A landscape with many valleys, sampled at points; each row gives a point and its height.
A ball rolls from a point to whichever of its 2 nearest points has the largest drop for the distance, and stops where none of them is lower. Distance is the straight distance between rows; heights are no part of it.
bani (h 516): [10,-41,35,31,-18,-31,9,-19,23,12,-42,-20,-14,18,31,38,-18,3,8,-11,-41,30,12,9]
Donir (h 501): [13,50,11,-31,-4,-9,18,17,13,23,-1,25,-6,12,-47,18,9,34,-18,-15,-9,-12,-5,20]
zok (h 422): [13,12,-2,-33,-35,15,-20,26,2,13,37,9,-4,-32,-32,-15,4,1,9,2,25,-38,-22,10]
fom (h 134): [-15,6,-28,2,13,17,-3,-10,8,-40,-35,-20,22,-12,-14,-15,9,-7,4,-18,-9,19,-13,22]
fevom (h 453): [-21,18,-47,-9,44,1,29,20,-17,26,-30,8,24,32,0,23,18,20,-19,4,4,44,-14,-5]
nog (h 399): [-3,-7,31,-10,-14,-20,-13,14,6,-14,33,-5,-43,-12,-21,-34,9,10,4,-8,-14,-14,4,11]
vur (h 462): [3,-29,35,-1,-8,-10,-33,-20,17,-40,-4,-25,-3,-8,5,-19,-10,-12,8,-9,-32,-5,6,11]
los (h 304): [3,-19,-33,2,3,4,46,7,-8,23,10,19,-8,-8,-11,22,9,14,-2,15,34,33,-19,1]
zedad (h 520): [-15,17,-5,-1,30,-22,18,-13,19,-23,-29,-4,26,14,-7,-9,10,11,-30,-29,-9,32,23,33]
noloz (h 472): [1,15,8,3,6,-9,-2,-17,6,-30,-6,-10,18,4,21,-14,-22,-6,-8,-14,5,-20,12,17]
Gudun (h 480): [29,9,77,15,-37,-55,-1,29,18,12,-14,-15,-29,32,-15,5,-41,26,7,7,-10,-21,14,13]
tig (h 479): [8,23,-12,-27,-3,-9,33,23,13,42,-2,41,-16,0,-60,25,34,34,-16,-12,21,10,-19,18]
Fono (h 404): [-14,-24,38,-3,-11,-28,-18,4,2,-21,34,-1,8,-27,-16,-46,23,14,5,-16,9,29,19,40]
lemi (h 614): [-12,-48,-22,34,-24,30,-6,-33,-3,-12,-5,-19,24,-5,28,-1,-6,-38,36,45,7,51,-13,-36]
mola (h 420): [26,22,-1,-6,-21,28,-4,-9,-8,33,-7,-15,38,14,12,30,-25,-7,12,29,1,-38,-2,-14]
zera (h 446): [3,25,-50,-35,22,2,32,38,-2,61,-16,57,-7,10,-45,45,31,44,-27,-4,18,25,-27,1]
zuno (h 542): [-22,48,9,-24,19,-23,10,3,-2,-26,14,17,-3,3,-10,-37,16,7,-37,-19,3,-18,30,15]
lovek (h 608): [9,-35,32,40,45,-33,3,-43,21,-61,-23,-9,-31,7,32,-21,-23,-14,-6,-12,-31,21,35,3]
nodu (h 489): [-7,-17,8,0,-5,29,-33,-23,3,-37,-11,-23,13,-10,16,-17,-2,-24,19,-7,-42,-6,7,-5]
Nof (h 365): [-15,-11,9,-19,-5,-10,-16,14,-3,-16,48,-2,-15,-29,-13,-44,30,-5,7,-16,7,-10,11,14]
vap (h 490): [17,-3,71,33,-19,-82,11,22,21,2,-15,-6,-66,26,-16,6,-36,26,-5,-2,-13,8,21,19]
sodu (h 398): [19,-21,-40,-16,-4,7,25,26,-14,85,9,34,1,-15,-19,59,14,31,2,25,42,9,-37,10]
rog (h 519): [-3,53,21,-22,9,-25,12,5,11,-6,9,17,-13,11,-42,-16,4,23,-35,-19,-14,-16,22,13]
kudis (h 463): [-2,28,9,-37,-10,21,-26,15,0,6,38,3,0,-21,-12,-11,10,1,8,-12,-12,-42,-14,-6]
pulo (h 554): [-33,50,-11,-24,15,5,2,15,-6,-24,24,31,-3,-22,-37,-47,42,-4,-30,-32,23,-18,23,15]
Fasa (h 90): [-16,8,-41,-12,-20,62,-37,22,-36,11,9,12,29,-25,14,-6,20,-55,10,16,9,-39,-24,-53]
guda (h 518): [11,-9,33,-7,-22,-21,6,-7,4,37,6,-7,-14,6,9,39,-11,41,5,-3,-33,3,4,10]
Dusuv (h 495): [-2,1,-18,21,-11,22,10,-4,-16,0,30,-3,-3,-6,1,-4,-5,-16,9,23,41,-13,-18,-25]
pimu (h 401): [-22,13,-3,21,-15,27,-34,-12,-25,-27,14,4,4,-24,12,-46,-15,-48,5,-17,23,-35,-1,-14]
mades (h 524): [42,-14,65,33,-3,-16,-24,-24,29,-35,-26,-24,-37,24,22,3,-43,-10,17,15,-37,-42,40,-15]
Sotam (h 181): [-32,-22,-17,20,14,5,18,-20,-8,-26,25,2,7,-18,23,-34,13,-26,6,0,37,49,1,3]
vapir (h 368): [9,9,-18,-11,10,9,5,-9,-24,31,0,-3,46,26,26,19,-17,-2,-3,16,18,-5,-15,-8]
rivuf (h 526): [10,-12,25,-24,-6,-9,-16,-8,10,9,12,-13,-1,5,22,11,-3,18,4,-7,-41,-13,10,3]
Doso (h 464): [18,-12,-20,22,-27,18,17,0,-15,39,26,4,11,-12,5,21,-9,-8,25,50,40,-15,-17,-20]
Rasot (h 563): [-28,-5,-2,-5,45,-3,-12,-36,1,-41,-12,-3,17,4,27,-29,13,-10,-21,-34,-21,22,29,6]
Tusu (h 209): [-23,23,-32,3,25,30,-17,-10,-2,-55,-31,-13,16,-2,3,-35,9,-30,-6,-26,-13,2,3,-1]
nuzik (h 500): [6,10,30,-30,-17,7,-34,4,3,-8,15,-6,-2,-7,6,-12,-12,0,9,-10,-34,-37,5,-10]
supo (h 197): [4,-3,-56,-26,16,24,-3,36,-12,44,-27,5,23,6,-19,36,22,22,12,11,9,24,-41,3]
refiv (h 591): [-8,-26,18,10,43,-8,-22,-55,17,-56,-14,1,-12,4,49,-31,-5,-21,-21,-21,-20,13,36,1]
Dufed (h 254): [-16,-27,-23,12,3,-5,34,-2,-5,4,28,8,5,-16,-1,-7,18,-2,10,2,30,52,-12,6]
Pupus (h 430): [-23,14,-53,1,11,24,9,-5,-26,2,21,15,13,4,21,-10,1,-23,-5,12,35,0,-22,-25]
Kegis (h 506): [1,-23,37,10,-10,-40,20,-1,15,20,-16,-3,-31,15,7,36,-4,30,-9,-32,-35,29,7,14]
kur (h 527): [10,-30,9,37,-4,-8,13,-43,18,13,-44,-25,6,29,46,42,-15,-2,8,18,-27,29,12,-21]
motev (h 168): [3,28,-25,-9,8,18,21,7,3,-7,-18,-2,5,16,-30,24,2,18,-7,-8,-27,1,-12,5]
Bul (h 409): [-6,14,-40,-20,27,-6,40,30,-11,55,-20,32,13,16,-17,44,27,38,-34,-10,13,50,-10,8]
Fasu (h 280): [13,-20,-39,-22,8,36,-8,19,-22,52,-10,-4,43,9,8,39,16,10,9,35,12,16,-30,-12]
ridi (h 451): [16,-21,49,32,-49,-40,8,20,15,13,16,-11,-40,-3,-25,17,-17,17,26,3,2,4,-6,14]
gatoz (h 119): [10,13,-48,-12,-4,24,16,15,-6,21,-25,-3,5,17,-39,46,10,17,11,7,-14,9,-30,-12]
Gevi (h 437): [15,-33,15,21,-35,-9,23,12,2,22,12,-15,-31,-4,-19,26,-3,20,23,9,-11,16,-21,-5]
peda (h 544): [13,-14,19,27,-1,-10,14,-18,8,-16,5,-29,-36,16,16,9,-28,-5,7,9,-29,-10,13,-18]
dad (h 426): [-14,-29,46,1,-13,-44,-17,-12,13,-12,10,-14,15,-9,-5,-13,3,10,4,-17,-4,31,13,43]
lig (h 276): [-28,14,-19,-5,-27,53,-42,3,-22,-6,3,-6,31,-29,23,-24,-7,-53,15,-6,9,-27,-25,-28]
vudu (h 442): [9,-28,70,12,-7,-39,-28,-16,33,-24,-19,-20,-6,3,3,-19,-14,13,5,-25,-33,19,25,32]
mig (h 356): [15,-10,-49,-6,7,35,-7,25,-44,61,5,1,43,9,22,38,16,-5,9,65,19,3,-27,-42]
linuk (h 579): [-20,-49,-31,7,0,36,-6,-28,-11,-11,-6,-18,14,3,31,4,6,-22,17,15,-6,48,-24,-22]
ramaf (h 375): [5,5,-19,-18,-13,27,-2,30,9,11,27,30,1,-29,-47,-9,25,8,13,3,60,-18,-17,15]
seset (h 533): [35,-9,29,20,-7,-6,-7,-24,19,-24,-19,-33,-27,19,23,13,-28,-6,20,14,-63,-33,27,-30]
ger (h 537): [-17,1,-6,9,49,-28,2,-26,8,-56,-46,-4,14,4,-1,-23,20,-6,-32,-37,-18,35,53,33]
sev (h 498): [7,-9,57,35,-17,-62,25,18,26,17,-35,-4,-41,17,-15,25,-14,25,-22,-29,-29,22,16,29]
Meza (h 363): [-9,34,-20,-8,-8,30,-7,5,-22,-3,9,-5,8,4,16,-3,-15,-24,-1,-1,-9,-48,-10,-37]
pivi (h 425): [-28,55,-41,-44,20,37,-24,31,-18,-13,2,21,21,-13,-27,-18,26,-16,-19,-18,6,-22,-8,-10]
Feke (h 514): [38,-4,41,39,7,-23,-10,-26,30,-48,-48,-21,-25,22,16,-18,-49,-13,6,6,-23,-20,40,8]
Vin (h 499): [17,7,25,28,21,-14,1,-29,25,-46,-39,-13,-1,16,17,-27,-36,-7,-15,-12,-6,-17,26,16]
kina (h 621): [7,-40,19,51,11,-16,2,-49,15,-50,-20,-14,-14,8,38,-12,-34,-29,9,9,-4,22,20,3]
Pudun (h 281): [-25,1,-20,-27,-2,22,-16,12,-14,-3,49,23,8,-39,-5,-31,32,-7,-1,-11,33,-14,-9,0]
Vofet (h 450): [30,32,9,-11,-30,8,6,21,4,25,-4,-7,4,16,-8,34,-18,16,10,21,-17,-47,-5,-9]
Dumod (h 468): [34,24,46,1,-31,-33,3,12,10,21,4,-19,-15,18,-14,20,-32,20,10,17,-15,-45,10,-3]
gomuz (h 312): [-25,30,-24,-19,15,28,-15,0,-15,-17,3,3,12,2,10,-14,10,-24,-16,-18,-5,-15,-1,-9]
biva (h 112): [-25,4,-49,-31,12,40,-28,32,-22,21,38,32,28,-31,0,-20,38,-16,-1,2,54,-8,-27,5]
rakod (h 431): [-4,9,-2,4,12,11,-12,-25,-7,1,-3,-9,37,16,52,-4,-17,-18,-9,-3,15,-17,6,3]
fizev (h 259): [1,31,-31,-25,-4,52,-28,24,-33,25,18,11,15,-14,15,4,8,-26,2,13,-11,-56,-17,-60]
rer (h 496): [-18,41,-32,-15,38,-8,25,-4,-2,-4,-38,1,28,27,0,7,12,6,-34,-19,5,34,5,24]
turu (h 466): [7,-25,29,20,-32,-31,16,21,14,4,39,4,-33,-10,-27,-9,-3,19,23,11,41,7,-7,19]
saguf (h 292): [7,-8,-36,-49,6,25,-11,36,-13,42,23,45,19,-33,-28,-6,41,7,0,3,69,-11,-28,19]
zam (h 641): [9,-39,31,63,12,-6,-15,-59,19,-56,-12,-6,-26,-1,47,-45,-50,-47,11,25,-1,-2,26,-28]
dil (h 350): [1,-23,-36,-8,11,-1,39,34,-8,51,15,39,-7,-10,-14,47,26,35,2,20,46,46,-25,4]
zos (h 465): [-20,21,20,29,-1,-7,-14,-4,-5,-35,27,-3,-21,-26,9,-55,-19,-37,-3,-11,24,-36,15,-12]
Runu (h 502): [-23,40,-26,-58,12,9,-14,24,-5,-4,6,28,24,-9,-44,-18,42,8,-24,-27,0,-11,8,15]
gefon (h 419): [27,-12,-34,-2,-11,30,10,12,-32,76,12,1,24,-9,5,42,1,9,17,67,26,-24,-20,-35]
bidif (h 557): [3,-10,43,32,-1,-45,24,-14,13,-25,12,-12,-39,2,3,-12,-25,16,1,1,-15,7,13,6]
Dor (h 421): [11,-7,9,0,-11,-14,15,8,2,-1,14,-10,-43,-4,-31,8,5,14,12,-1,-20,0,-8,0]
migeg (h 543): [-5,-26,-8,20,8,7,15,-32,-5,-7,-15,-24,2,18,40,13,-5,-3,5,9,-17,34,4,-13]

For each start below, name the point where the ball stops.
migeg | vapir
Doso | gatoz
zam | Bul
rivuf | biva
kina | Bul
mades | vapir
guda | vapir
zuno | Bul

Call two points neighbours if one is among the 2 nearest of the other. Go from one point of each pair to the other, from neighbour to neighbour, staying as low as possible. Name the highest point that can't be avoided.
biva / fom | rivuf
gatoz / fom | Dusuv
Bul / Fasa | Donir
Fasa / vapir | noloz
fom / Fasa | Meza
